A landscape with many valleys, sampled at points; each row gives a point and its height.
A ball rolls from a point to the lowest of its 2 nearest points, and stops where none of them is lower. Distance is the straight distance between rows; heights are no part of it.
pav height 224: [193 105 138  94  93 152 152  47 164 188  78 160 151  97 125 120 122 140
 118 137 178 102 115 169 112 140 108 129 145 163 146 160 179 182 117]
dupi height 303: [142 134 154 147 116 157 129 118 176 116  80 157 117  77 159  75 139 114
 171  96 170 105 147 113 189 131 146 180 115 126 179 132 168 182  46]
fono height 479: [154 166 162 163 118  71 158  78 154 114  82 117 104 186 111 139 119 161
  56 177 131 169 137 158 119 120 139  90 118  69  82 113  91 103 107]
nofa height 176: [133  61 109 183 115 126 110 108 118 102  70 188 145 142 123 123  85  94
 136  96 130 132 104  89 117 128 126 126 135  92 110  81 171 124  97]
Dirod height 608: [149 110 125 135 141  82 113 135 123  83 108 134  99 169 135  79  88 172
 144  79  85  78 123 111 142 134 157 108 161  91  73  75  95  89  67]
Forid height 308: [135  53 127 145 101 160  98 113 159 163  72 173 146  61  95 140  97 117
 131  90 179 144 127 139 103 137 122 137 154 137 122 124 191 173 114]
Nezor height 356: [123 130 128 149 134 126 133 193 110 108 101 157 140  98  85 118 103  52
 200 105 195 126 115  81 130 130 132 129 111 139 146 116 151 126 109]
falas height 240: [124  96  91 134 108 155  89 140 112  99 140 102 157 127 101 151 158 124
  90 148 128 143 158 143  90 161 149 137 121 136  35 101 110  88 178]
milor height 244: [139 132 134 101 124 148  98 140 132 192 147  97 133  37  81 162 168  99
 117 162 177 125 153 164 140 136 144 128  88 196 136 125 146 201 134]
Vebab height 216: [105  44 117 169 129 128  88 134 129 117  82 182 121 120 127 106  86 116
 135  75  99  97 124  90 137 102 144 132 146  97 103  80 152 115  90]
duvu height 422: [149 120 101 143 162  89 149 130 102 122 130  79  81 209 147  95  66 172
 128  91 115  59 126 120 143 129 152 127 148  74 140 131 139 123  34]
kis height 311: [109 178 169 115 145 135 130 122 158 111 142 190 111  98  94  82 103 131
 205  68 160 168 103 101 171 108 101 132 155 118 149 166 144 104 139]
luto height 367: [129 148 136 119 114 128 166 147  98 123 118 101 111 145 175 123 137  82
 142 142 156  98 140 118 125  96 118 158  76 127 216 134 156 141 111]
Luko height 306: [ 84 147 125 130 157 123 143 193  88 151 150 112 129 161 161 144 112  81
 159 149 111  65 132  85 119  96 129 141 134 119 174 155 141  87 134]
togu height 212: [159 139 122  85 122 123 100  98 137 192 144 109 133  58  80 139 169 134
  76 159 151 112 147 175 147 132 131 107  92 203 105 102 117 171 140]
raris height 386: [137 130 130 125 118 103 156 140 103 133 111 105 108 167 148 118 102 131
 126 124 165 105 143 132 110 111 107 132  96 129 168 113 139 142 100]
sabof height 447: [172 151 111 108 133 120 144  73 133 125 138  83 148 158 104 140 138 179
  57 165 103 139 166 192  73 154 150  96 154 123  22 160 102  89 147]
Detul height 273: [104 154 159 106 146 131 146 118 156 114 142 186 116 129 145  83 103 158
 192  69 117 131 102 109 144 119 100 140 155 125 160 156 142 108 136]
Dile height 213: [194 128 109  79 113 173 177 115 102 200 128 156 175 102  93 132 126 115
 148 146 168 111 107 137 109 165 101  81 132 178 102 176 172 119 145]
delu height 661: [117 199 160 151 159 124 104 130 149 102 177 168 128  61 106 115 153  85
 167 140 121 184 113  89 208 112 141 115 135 113 125 140  99 106 148]
guses height 339: [ 75 145 131 119 175 155  87 147 162 201 172 126 121  32 109 141 146 165
 155 107 141 177 144 126 174 119 143 130 158 171 142 177 114 141 137]
til height 516: [108 136 155 151 126 115  99  98 160 112 107 190 131 109 144 101 127 140
 107 129 114 140 122 117 162 101 131 107 133 115 125 102 122 140 105]
zes height 272: [147  98  93 126 111 199 121  99 137 188 131 146 183  73 127 174 134 110
 118 160 142 156  99 129 120 142 117 111 145 155 108 163 183 155 165]
fofu height 425: [112 141 130 137 151 129 175 172  98 139 107 133 140 173 140 128  84  99
 183 100 179 107 107 110  81 118 108 152 134 131 174 174 174 108 113]
mubo height 690: [110 160 130  93 119 108 140 157 110 112 173  94 124 139 142 126 165 119
 121 139 113 121 144 142 122 123 101 147  83 165 163 116  99 129 177]
nago height 430: [131 146 142 102 139 114 126  94 141  87 146  79 132 168 131 119 171 184
  76 141  68 137 170 191  68 150 167 117 157 126  64 159  76  95 156]
vuku height 253: [113 117 132 168 151 120 113 178 112 132 114 192 151 125 124 126  86 102
 166 103 154 158  97 100 113 130 115 112 162  95  80 127 154  54 119]
bepok height 307: [147 127 107 157 106 114 165  67 131  79 108  75  98 197 112 154 140 134
  75 154  86 131 139 136 119 130 135 145  64  89 106  90 120 142 135]
laka height 492: [125 134 150 179 125 101 111  98 154 121  82 144 132 162 119 133 125 160
  61 164 118 169 140 133 121 119 152  90 138  80  60 102 107 101 115]
pamal height 337: [133 115 110 115 117 108 142 174 104  93 117 109 109 126 106  88 110 125
 179  79 184 103 144 114 135 145 110 138  88 170 149  73 112 152  96]
Luv height 207: [131 104 124 126 140 106 128  91 133 121 115 151 143 180 140 117  74 196
 126  78 108 127 112 158  89 139  91 128 175 104 108 148 163 137  99]
Salud height 300: [120 113  85 127 133 177  89 160 133 179 146 115 151  43 101 184 148 117
 140 161 155 195 126 127 154 140 131 119 125 157  91 136 130 148 137]
Vimik height 223: [173 156 148 112  93 174 162  91 155 139 126 135 151  60  88 146 143  73
 166 138 188 164 104 149 129 139 119 148 132 159 172 199 169 201 156]
pon height 407: [103 170 170 145 163 108 118 128 121 126 138  98 124 160 176 124 195 120
  66 185  49 117 119 142 134  77 181 113 112 102 120 145  66  72 126]
Lafa height 87: [119 150 147 114 134 116 160 104 117 136 143 117 126 158 196 129 124 152
 101 130  97 123 127 154 112  96 102 143 124 115 189 166 145 134 133]
Niran height 231: [ 86 112 137 116 152 120 100 130 127 165 139  69  99 164 132 150 149 189
  74 124  41  71 169 147 106 110 160 137 139 127 148 132  91 147 140]
kabo height 424: [135 112 117 143 139 118 163 112 102 127 110 118 132 208 171 120  80 140
 142  93 136  98 113 137  93 128 109 152 142  98 175 168 192 151  69]
Vura height 355: [127 171 134 160 148 126  94 148 128  74 130 143 144 115 150 106 167  77
 125 184 100 109 118 102 134 123 166 117 130 102  75 106  79  49 147]
tup height 186: [122 157 155 130 113 123 128  90 154 142 137 158 138  92 141 134 157 123
  93 163 148 181 114 164 151 117 112 129 119 146 160 129 124 171 141]
Pezo height 620: [124 113 148 120 146  91 108 148 137 108 112 183 117 157 138  82  81 178
 164  66  90 102 115 121 128 122 132 116 171  97  93 100 116  90  88]
zab height 360: [155  95 103 164  74 119 118 101 124  86  91 106 131 168  68 170 138 102
  86 161 151 154 133 126  94 166 140 137  88 111  62  58 133 123 170]
dulaz height 259: [ 96  58 104 155 122 148  98 117 125 112  98 144 105 136 147 106 114 135
 141  91  81  57 143  75 161 102 155 145 135 111 142  85 135 151  87]
toful height 334: [136 136 116 160 142 110 160  80 139  76 111  54  98 211 112 146 135 140
  70 149  41 118 147 139 122 120 166 134  86  50 117 130 119 118 113]
guf height 181: [ 72 137 145 111 161 109 111 179 112 179 156  94 103 159 159 142 138 167
  97 139  70  76 158 133 110  96 150 125 150 123 172 155  92 116 131]
movi height 167: [184 128 107  82 134 151 164  85 109 179 144 143 188 136 129 129 107 149
 118 133 122 111 116 159  87 149  83  98 164 156  88 176 173 118 155]
kipab height 385: [ 94 153 144 143 154 120 105 158 107 127 143 100 126 164 163 136 169  98
  93 178  52  72 131 109 135  87 164 122 120 102 130 129  88  83 139]
fab height 528: [ 85 146 152 136 140 120  93 127 159 113 142 171 127  79 129 101 154 113
 132 122  98 127 129 104 183 100 149 133 118 139 160 110 111 151 122]
Nef height 348: [135 128 144 112 118 140 135 130 155 107 114 145 125  60  80  92 112 120
 184  72 179 147 136 142 142 144 101 144 117 163 152 124 139 183 122]
zofa height 252: [133  88 116 126 157 108 130  91 128  97 133 119 113 199 150 106  82 210
 131  64  70 102 118 143 113 152 120 130 175  86 133 149 147 148  77]
bekod height 254: [177 151 143  89  93 110 151  60 136 171 143 119 131 103 118 146 181 124
  56 192 147 157 110 199 142 120 113 114  96 175 125 121 107 153 156]
pazi height 318: [108 140  96 129 156 183 101 130 152 186 157 128 145  38 112 168 136 145
 159 132 147 215 123 122 169 128 124 126 149 152 112 178 127 129 134]
rika height 443: [121 158 153 140 122  90 132 107 115 128 120 113  93 140 163 126 162 113
  73 164 114 109 128 133 167  67 154 132  63 118 171  93 103 127  98]
luduf height 392: [ 72 133 137 128 155 132 106 190 131 155 145 152 128 110 135 123 119 135
 152 120 115 119 136  86 140 107 142 120 157 129 136 143 117  89 144]
Zut height 466: [158 158 160 158 115  79 164  55 144 115  94 140  98 175 152 125 113 153
  69 164 130 153 117 151 140 102 124 103 102  75 129 112 112 135  94]
siref height 330: [101 122 136 156 130 156 116 179 127 137 102 153 143  95 105 147 122  54
 167 138 188 128 131  81 131 110 148 130 118 125 167 134 178 144 111]
vebi height 342: [124 181 176 126 135 130 137 141 164 121 106 184 110  82  89  89 101 106
 206  95 206 155 108 117 160 110 121 140 140 122 154 165 158 134  95]
siz height 429: [117 170 159 145 132  93 133 117 107 136 126 102 114 159 166 146 168 123
  52 184 101 139 129 151 132  79 145 120  81  97 145 123  96 101 125]
Tege height 357: [155 124  99 132 110 111 148 120  87  72 144  89 156 200 120 142 130 117
 107 139 115 126 143 147  67 161 102 148 111 125  97 111 137 112 165]
dizun height 593: [153 112 137 109 139  99  97 148 140  89 102 137 101 148 143  84 110 159
 154  97  45  55 115  98 144 115 190 112 186  95  74  69  58  90  90]
Lebeb height 368: [ 65 144 143 115 170 141  94 182 152 177 163 153 104  73 121 129 136 161
 166 102 116 151 138  97 174 117 150 120 168 146 138 154  90  91 147]
gepuf height 415: [137 158 138 151 117 132 114 123 151 138 135 171 144  74 114 159 149 116
 144 186 183 245  95 142 170 162 110  93 143 112 101 141  98 126 131]
zizo height 326: [126 121 147 137 119 144 114 134 152  93 112 155 110  54 106  77 120 101
 198  73 156 120 147 108 176 129 140 159 105 137 167 111 142 194  80]
Vugu height 444: [136 103  93 156 159  91 157 115 131 135 116  67  62 192 112 111  67 208
 113  89 110  78 157 129 132 145 152 125 126  80 118 119 126 146  55]
felub height 175: [ 86 177 148  98 151 129 132 164 138 140 180 115  99  82 110 121 153 111
 171 111 144 141 151 110 163 107 130 145 120 174 188 159 108 140 168]
Lal height 182: [155 102  96  99 114 165  78 107 124 181 143 120 156  60  74 153 168 127
  76 156 123 122 143 149 145 143 144 104 100 180  64 100 141 153 159]
zon height 439: [121 121 113 128 162  98 147 152  88 115 141 106 138 218 150 121  77 138
 140 100 102  96 122 133  88 129 110 132 162  91 165 173 169 118  88]
sar height 676: [120 186 147 131 132 120 129 136 123  73 167 147 128 105 123 112 170  60
 155 155 120 146 117 101 176 121 120 141  77 134 164 108 111 132 162]
Ruge height 215: [114  70 115 174 130 123 110 135 109 119  94 177 163 159 123 137  75 124
 134  87 127 147 109 117  83 140 116 124 166  92  91 119 172  95 119]
senu height 271: [109 100 118 111 145 114 122 119 122 155 140  70  78 170 156 122 122 196
 106 101  67  56 167 136 120 122 145 151 124 114 178 126 103 161 107]
Vasu height 431: [152 134 137 147  89 128 125 107 155 175 116 159 145 110 142 174 139 123
 115 209 193 219  77 153 136 162 102  88 157 120 114 151 124 137 133]
Nud height 369: [130 135 122 132 134 116 135 191 116 102 104 136 115 101 119  86 101  78
 205  92 179  77 125  85 157 115 140 142 109 151 155  94 132 135  76]
muduz height 370: [152 104 122 130  88 129 145 113 129  96 100 146 139 111 102 112 115 106
 159 103 177 151 114 135 119 155  92 136 107 156 144  92 144 180 128]
Pob height 396: [127 109 106 142 107 136 102 183 108 154 121  94 140 118  95 190 145  85
 114 182 202 150 125 124 106 156 128 112  96 150 103  91 137 135 144]
mivud height 554: [105  87 139 107 127 133  99 147 137  93 126 167 101 113 133  97 145 157
 155  76  43  85 139  96 165 133 158 136 154 125 135  72  70 125 135]
Riba height 309: [165 147 124  95 118  93 176  96 106  92 147  81 117 178 158 121 129 163
  96 124 106 125 142 176 102 132  84 133  98 129 138 124 103 137 141]
rusu height 279: [160 119 113 141  85 123 152  57 129  83 105 119 124 164 131 133 132 138
  94 141 131 147 123 134 126 139 106 135  89 122 127  85 131 166 142]
puza height 283: [152 136 103  81 114 120 134 162 103 130 158  89 149 119  92 128 141 112
 130 126 162 117 148 147  99 153  99 129  99 196 100 101 124 125 176]
Tomus height 406: [139 112 111 146 127 123 175 151  82 124  87 112 126 187 166 105  89 107
 174  93 171  83 117 112 105 129 118 152 113 124 173 136 167 138  66]
sizo height 445: [150 145  96 104 131 163 147 110 109 221 158  89 162 112 176 184 154 139
  80 191 125 152 117 161 112 115 118 112 120 151 123 184 144 122 147]
gelok height 378: [144 151 144 103 167  83 135 116 153  64 132  72  99 212 118 103 139 182
  82 117  41 117 155 162  98 150 182 101 164  71 119 166  82  96  92]
mos height 324: [102  94  92 109 147 182 122 157 134 150 176 141 139  89 120 152 113 151
 180  69 102 189 127  99 125 150 114 141 193 132  89 181 115  48 192]
Vumud height 226: [ 80 176 116 114 159 149 130 191 115 154 183  96 118  89 119 157 160 107
 158 151 161 164 142 107 157 120 122 134 109 163 155 164 107 108 163]
Nupug height 427: [135 124 130 148 112 111 108 101 143  86 110 142  92  99 124  82 137 134
 124 112 143 119 137 118 199 122 140 121  83 135 136  55 105 178  76]
vom height 380: [147  92 116 151  68 127 108 121 123 144 105  94 122 146  76 189 141  90
  82 185 182 140 119 124 104 148 134 123  89 133 107  75 149 159 154]
zudi height 343: [110  44 115 136 130 138 104 141 127 140  82 154 108 112 129  89  80 162
 171  25 144  89 139 123 114 141 122 155 141 132 135 107 158 142  80]
ziti height 269: [132 148 154 125 131 140 156 103 160 118 106 164 102 122 198  62 118 148
 172  91 146  92 116 114 177 113 127 159 127 122 176 139 151 147  65]
tole height 344: [142 116 128 113 158 112 144  88 140  65 135  82  96 204 142 119 138 197
 100 105  15 103 142 142 122 147 159 123 151  81 137 145  90 137 103]
dase height 387: [106  79 100 119 139 124 137 165  88 133 128  97 103 180 151 107  93 157
 170  71  99  47 150 110 110 145 135 154 151 126 170 122 134 149  87]
Tezif height 292: [128  59 102 130 112 184 103 105 137 165 113 154 169  68 108 148 110 121
 115 103 134 139 123 132 105 133 125 129 152 152 104 129 186 160 154]
gelu height 440: [102 144 148 119 140 145 163 179 125 169 113 116 132 132 148 137 109 111
 157 114 187 107 140 121  89 104 117 162 131 147 188 193 172 124 124]
mun height 412: [161 117 119 117  99 150 133 170 121 191 114  95 141  91 101 186 134  93
 133 185 228 149 105 141 102 155 122  94 116 173 120 139 146 149 132]
vob height 194: [155 144 148 103 104 154 155  98 165 164 105 142 142  76 116 128 129 114
 138 126 188 138 123 160 117 130 108 149 130 168 169 171 165 187 132]
Zumi height 441: [147 123 155 146  82 122 143  98 149 174  97 151 134 136 147 162 121 116
 107 193 200 174  86 152 110 135 103 103 151 114 155 156 156 150 126]
sunup height 154: [118 147 141 108 143 109 158 123 113  98 161 128 121 182 190 112 123 148
 144 117  61  99 121 124 126 112 114 136 139 104 179 155 118 122 130]
ginam height 395: [124 131 121 137 100 126 110 116 127  39 133 149 143 134 111 114 164 101
 123 139 115 150 135 122 137 150 116 139  92 128  99  72 105 125 165]
fotug height 453: [108 141 128 134 144 185 153 171 131 194 124 113 144 103 138 180 123 101
 152 150 210 146 127 115 100 120 126 146 132 148 176 207 175 130 133]
dit height 255: [153 126 120 117  80 138 140  72 123 107 129 107 126 134 139 139 160 100
 100 151 139 136 118 151 137 127 101 153  63 152 167  94 140 191 155]
masal height 341: [137  84  98 182  96 117 124 103 115  90  82 117 124 182  88 152 111 115
 100 128 126 128 136  96 113 140 143 135  93  98  85  53 143 132 126]
ranu height 250: [174 122 122 115  94 194 153  85 143 173 130 144 175  72 108 169 147  72
 146 166 168 161  84 134 122 155 121 116 134 157 144 189 185 174 170]
sudi height 400: [149 137 124 139  99 137 119  99 147 108 142 160 167  83 112 139 153 115
 108 162 154 212 112 152 135 161 102 109 134 138  82 113 112 136 168]
sezos height 423: [105 119 113 143 158 104 126 174  82  96 148 112 153 200 137 135 107 109
 139 126  79  90 139 106  81 141 127 132 160  91 130 147 133  86 130]
bikad height 225: [179 126 127  97  72 138 148  93 135 146 110 112 135  91 109 146 152  90
 116 156 184 130 119 160 115 139 113 137  95 175 167 120 155 200 139]
Redep height 164: [155 113 122 129 118 114 144  73 133 131 114 133 154 170 130 138  94 167
  91 126 127 140 119 161  88 137  92 119 156 119 100 136 155 144 137]
Zame height 457: [131 143 126 103 133 165 164 135 121 215 138 101 150 103 160 167 130 123
 110 162 176 130 125 152  92 108 113 131 132 160 163 198 170 141 147]
Bonob height 540: [ 88  99 138 134 127 145  85 114 154  84 136 180 121  83 132  98 156 117
 145  99  51 107 130  94 189 115 154 140 129 126 146  89 103 152 139]
bozu height 315: [129  84  91 168 108 125 139 106 113  96 102  95  94 178 116 119 110 148
 116 108 112  94 150  99 148 134 147 139  89 110 112  60 128 148  99]
Medov height 340: [109 153 129 115 133 121 150 170 101 123 142 110 110 144 171 114 132  72
 165 141 110  63 127  92 147  87 127 150 101 138 192 120 127 114 125]
zogu height 411: [135 122 125 131 110 118 108 103 139  49 119 138 112 123 118  96 161 139
 116 114 101 133 140 119 168 139 130 127  89 135 106  49  80 147 127]
felin height 214: [145  97  82 122  99 174  86 108 126 149 127  93 157 121  83 171 162 128
  60 171 112 133 145 139 110 144 150 123 101 152  35 102 136 123 178]
veb height 144: [114 145 146 113 128 132 141  92 154 140 137 153 136 113 161 115 130 160
 117 118 122 141 128 149 129 111  98 139 128 154 165 145 140 157 144]
miniz height 695: [120 166 114  82 126 145 141 151 102 145 192  78 141 117 140 153 183 110
 105 162 113 133 131 154 119 130 105 152  80 184 133 146 110 110 200]
miv height 630: [ 93  95 151 125 148 114  94 169 143 137 128 190 123 120 129 106  90 174
 149  65  93 132 127 126 115 126 121 114 185 104  88 124 113  80 124]
zaraz height 643: [110 107 153 147 143 132  86 159 164 111 140 215 124  59 102 101 106 111
 158  85 115 177 115 105 169 115 135 106 157  95  82 118 113  78 129]
sez height 432: [114 133 112 129 137 141 119 126 117 171 146  96 153 138 150 164 145 157
  71 164 110 144 137 149  99 121 123 115 136 144 102 149 123 124 157]
segor height 293: [100 154 122 135 141 113 111 202 117 122 146 110 141 127 126 139 144 139
 118 161 156 154 158 124 109 145 142 109 125 130  73 116  77  61 141]
bufa height 652: [126 166 155 135 144 108  94 150 156  78 149 191 128  61 108  87 136  95
 166 113 113 156 109  97 190 119 143 109 144 115  89 101  91  86 138]
mugo height 332: [178 112  87 116 111 110 189  81  89  77 141  69 128 203 140 123 109 154
 116 107 112 118 130 151  95 160  87 146 108 130 124 118 136 149 127]
vapu height 384: [152 106 126 142  85 126 129 121 131 120 109 153 158 111  93 143 117  97
 129 141 183 176 104 139 105 159  99 115 136 144 110 104 152 151 150]
robem height 413: [ 76 111 124 147 147 142 102 167 117 155 136 126 146 140 145 147 120 144
 111 137 105 120 142 109 106 114 125 118 153 121 121 140 131 117 143]
Pirid height 397: [152 125 102 155 161  94 133 114 120 105 121  83  99 197 153 110  81 138
 114 121  68  52 110 101 150  98 171 117 149  64 127 127 133 116  53]
Nom height 281: [110 120 120 148 145 152 129 168 126 139 133 169 148  97 103 137  97 117
 185  93 177 203 103 104 121 146  98 121 162 120  92 154 144  68 149]
kibu height 121: [153 119 116 115 136 133 136  95 129 184 132 134 170 148 137 147  89 181
  87 139 128 137 119 170  80 135  97  98 183 125  74 172 159 125 135]
teveg height 265: [115 140 131  67 140 147 142 127 145 127 170 140 125  91 110 108 124 164
 188  58 102 144 126 115 124 144  98 145 171 175 146 153 117 116 199]
Varin height 379: [167 145 122 152 105  91 164 107  87  92 126  94 144 211 125 163 117 104
  93 174 142 146 121 150  70 153 103 131 108  87 122 123 139 106 146]
Veza height 350: [121 141 135 108 136 113 124 144 103  97 137  74  96 195 163 125 171 107
 110 156  15  36 130 120 146 101 176 140 113 100 149 114  63 103 124]
vul height 314: [101 118 131 111 135 124 122 133 107 129 136  92  76 179 168 123 154 146
 115 130  32  37 144 115 155  98 172 151 117 114 180 108  85 142 111]
nop height 452: [150 150 159 139  98  91 153  97 125 150 106 142 122 162 153 146 117 128
  84 179 173 164 113 156 115 118 103 107 120 105 148 127 132 133 117]
Kimab height 290: [111  70 107 154 114 142 112  99 129 122  96 118  99 134 136 113 111 149
 116  99 130  86 159 102 146 123 144 155 105 128 147  81 146 176  93]
kipad height 408: [119 156 165 124 150 111 118 110 138  69 127  72 106 194 130 108 180 146
  87 150  53 125 170 164  87 140 196 114 137  87  85 149  70  86 134]
sutat height 228: [118 172 142  81 144 153 143 113 156 153 168 130 118  73 106 111 133 147
 174  82 143 146 128 126 143 119 103 152 148 184 176 185 134 144 179]
nedi height 280: [170 157 123  76 103 104 160  94 117 149 146  97 132 126 132 127 152 147
  80 147 138 126 138 182 117 122  86 124  95 174 129 120 112 144 161]
teko height 573: [118 122 143  91 134 122 100 179 133 118 124 161 110 114 133 106 129 124
 166 113  38  54 120  85 155 113 186 126 189 119 113  76  56  87 134]
Tafa height 637: [ 94  74 139 146 137 151  85 151 162 138 124 201 130  69 119 118 101 143
 132  75 106 168 124 124 138 117 115 123 168 108  93 127 138 101 138]
keme height 251: [184 138 105  78 110 141 173 136 102 150 132 119 167 111  92 125 119 106
 150 116 174 117 114 147  87 154  86 119 119 200 120 135 156 136 163]
Kat height 304: [ 87 126 134 164 136 150  91 168 132 152 132 146 141  84 120 164 145  77
 125 173 162 156 131 100 156 116 145 125 108 125 149 119 149 150 126]
sokup height 401: [133 150 117 165 148 105 146 165  75 110 147 114 157 194 151 152 115  91
 111 171 132 129 123 118  74 143 108 121 127  87 129 145 144  81 140]
bir height 323: [112  54 127 152 120 149 104 117 145 168  58 163 135 112 127 119  79 155
 134  67 162 105 145 131  96 126 124 156 156 121 132 125 192 150  83]
gatak height 227: [124 148 141 113 143 126 167 111 134 102 133 163 114 159 192  79 102 146
 190  92 109  95  93 106 150 113 108 148 145 110 169 154 146 124 101]
mar height 377: [119 132 137 152 120 134  89 134 124  41 126 153 145 123 123 103 174  95
 125 145 101 135 144 114 121 141 158 126 114 104  64  87  86  72 159]
nifid height 301: [108 104 117  95 138 158 132 146 129 122 177 143 149 109 123 133 128 154
 165  79  71 149 132 110 101 155 116 145 189 147 106 158 116  80 209]
lup height 312: [147 127 111  86 111 110 138 144 121 136 121  93 116 103 100 105 119 141
 140  99 178  99 152 148 107 142  93 138  93 195 147  95 119 166 126]
sona height 305: [112 129 113 118 153 167 124 157 129 132 168 138 128  79  86 136 120 127
 192  75 155 205 125  94 144 141 108 133 172 135 102 172 119  65 176]
fiv height 266: [120 133  75 120 120 158  90 188 110 124 157  81 153 109 120 167 165 128
 125 177 158 165 159 141 106 170 144 135 102 157  42 118  87  68 159]
kep height 442: [131 147 152 147 117  93 121  86 151 136 100 136  84 119 149 106 143 141
  82 147 148 114 140 138 186  94 156 127  78 131 164  73  98 162  68]
Noron height 302: [144  91 116 132 153 118 139 106 119  80 139 100  87 198 153 100 114 202
 128  80  46  79 129 113 146 157 156 124 161  82 125 122 100 144  82]
toguf height 365: [145 140 113 140 153  89 152 110 108  84 131  78 116 215 144 130 105 135
  86 142  67  97 132 132 120 107 139 122 122  55 149 151 132 111  83]
tum height 428: [195  89 132 110  57 118 144 110 141 198  92 107 123 110  87 173 134  93
 119 197 232 118  96 159  96 154 132  79 139 165 122 140 155 157 130]
Tav height 504: [124 133 148 179 128 115  94 105 152  98  91 189 151 122 134 119 125 127
  86 152 123 156 116 113 146 116 144  90 142  81  73  91 113  99 118]
bet height 275: [ 95 122 123 133 130 167  84 150 134 158 148 115 144  56  94 171 162  84
 126 160 151 161 138 131 151 124 140 142 101 160 133 130 151 190 153]
vaf height 366: [129 176 174 129 114 122 150 125 156 136 108 182 126 100 122 115 118 107
 162 144 208 179  93 143 144 123 101 120 130 125 155 154 144 151 111]
Pubam height 363: [103  63 120 124 148 113 112 155 110 146 106 135 106 163 141 100  71 185
 169  42 107  70 144 120 102 149 129 143 168 117 134 115 139 132  81]
sovon height 264: [ 74 162 123 125 159 143 136 208  93 154 171  93 120 127 149 164 153  88
 143 169 139 120 137  95 133 104 121 136 104 140 168 159 118  89 157]
kupe height 668: [118 204 158 143 155 135 135 126 133 114 177 145 125  85 110 130 159  70
 160 156 154 195 116 100 183 116 119 128 105 125 169 157 116 128 160]
Puzot height 327: [124 172 141 151 156  98 113 182 114 104 140 133 141 152 158 112 132 117
 122 168 116 113 131 107 115 121 152  95 147  97  80 128  89  44 124]
beg height 222: [154 160 133 105 115 131 137  95 142 180 161 128 151  67 118 157 171 122
  99 187 163 189 108 179 157 138 110 113 117 180 124 148 111 161 147]
kozul height 683: [105 175 148 115 137 107 127 156 120  87 170 129 120 134 149 111 178  93
 128 150  90 115 126 115 157 108 131 138  93 139 155 107  82 101 161]

For each start below, name the point where the ball stops.
Nud | kibu
duvu | vob
sar | gatak
zogu | Lal
rika | guf
mun | nofa
sokup | Lafa
Pubam | vob
kipad | kibu

Call two points neighbours if one is among the 2 nearest of the other. Go from one point of each pair to the other, from neighbour to neighbour, staying as low as possible. Name the highest point that can't be avoided.
felub, nofa | mos
vob, guf | dase
Lal, kibu | Nud
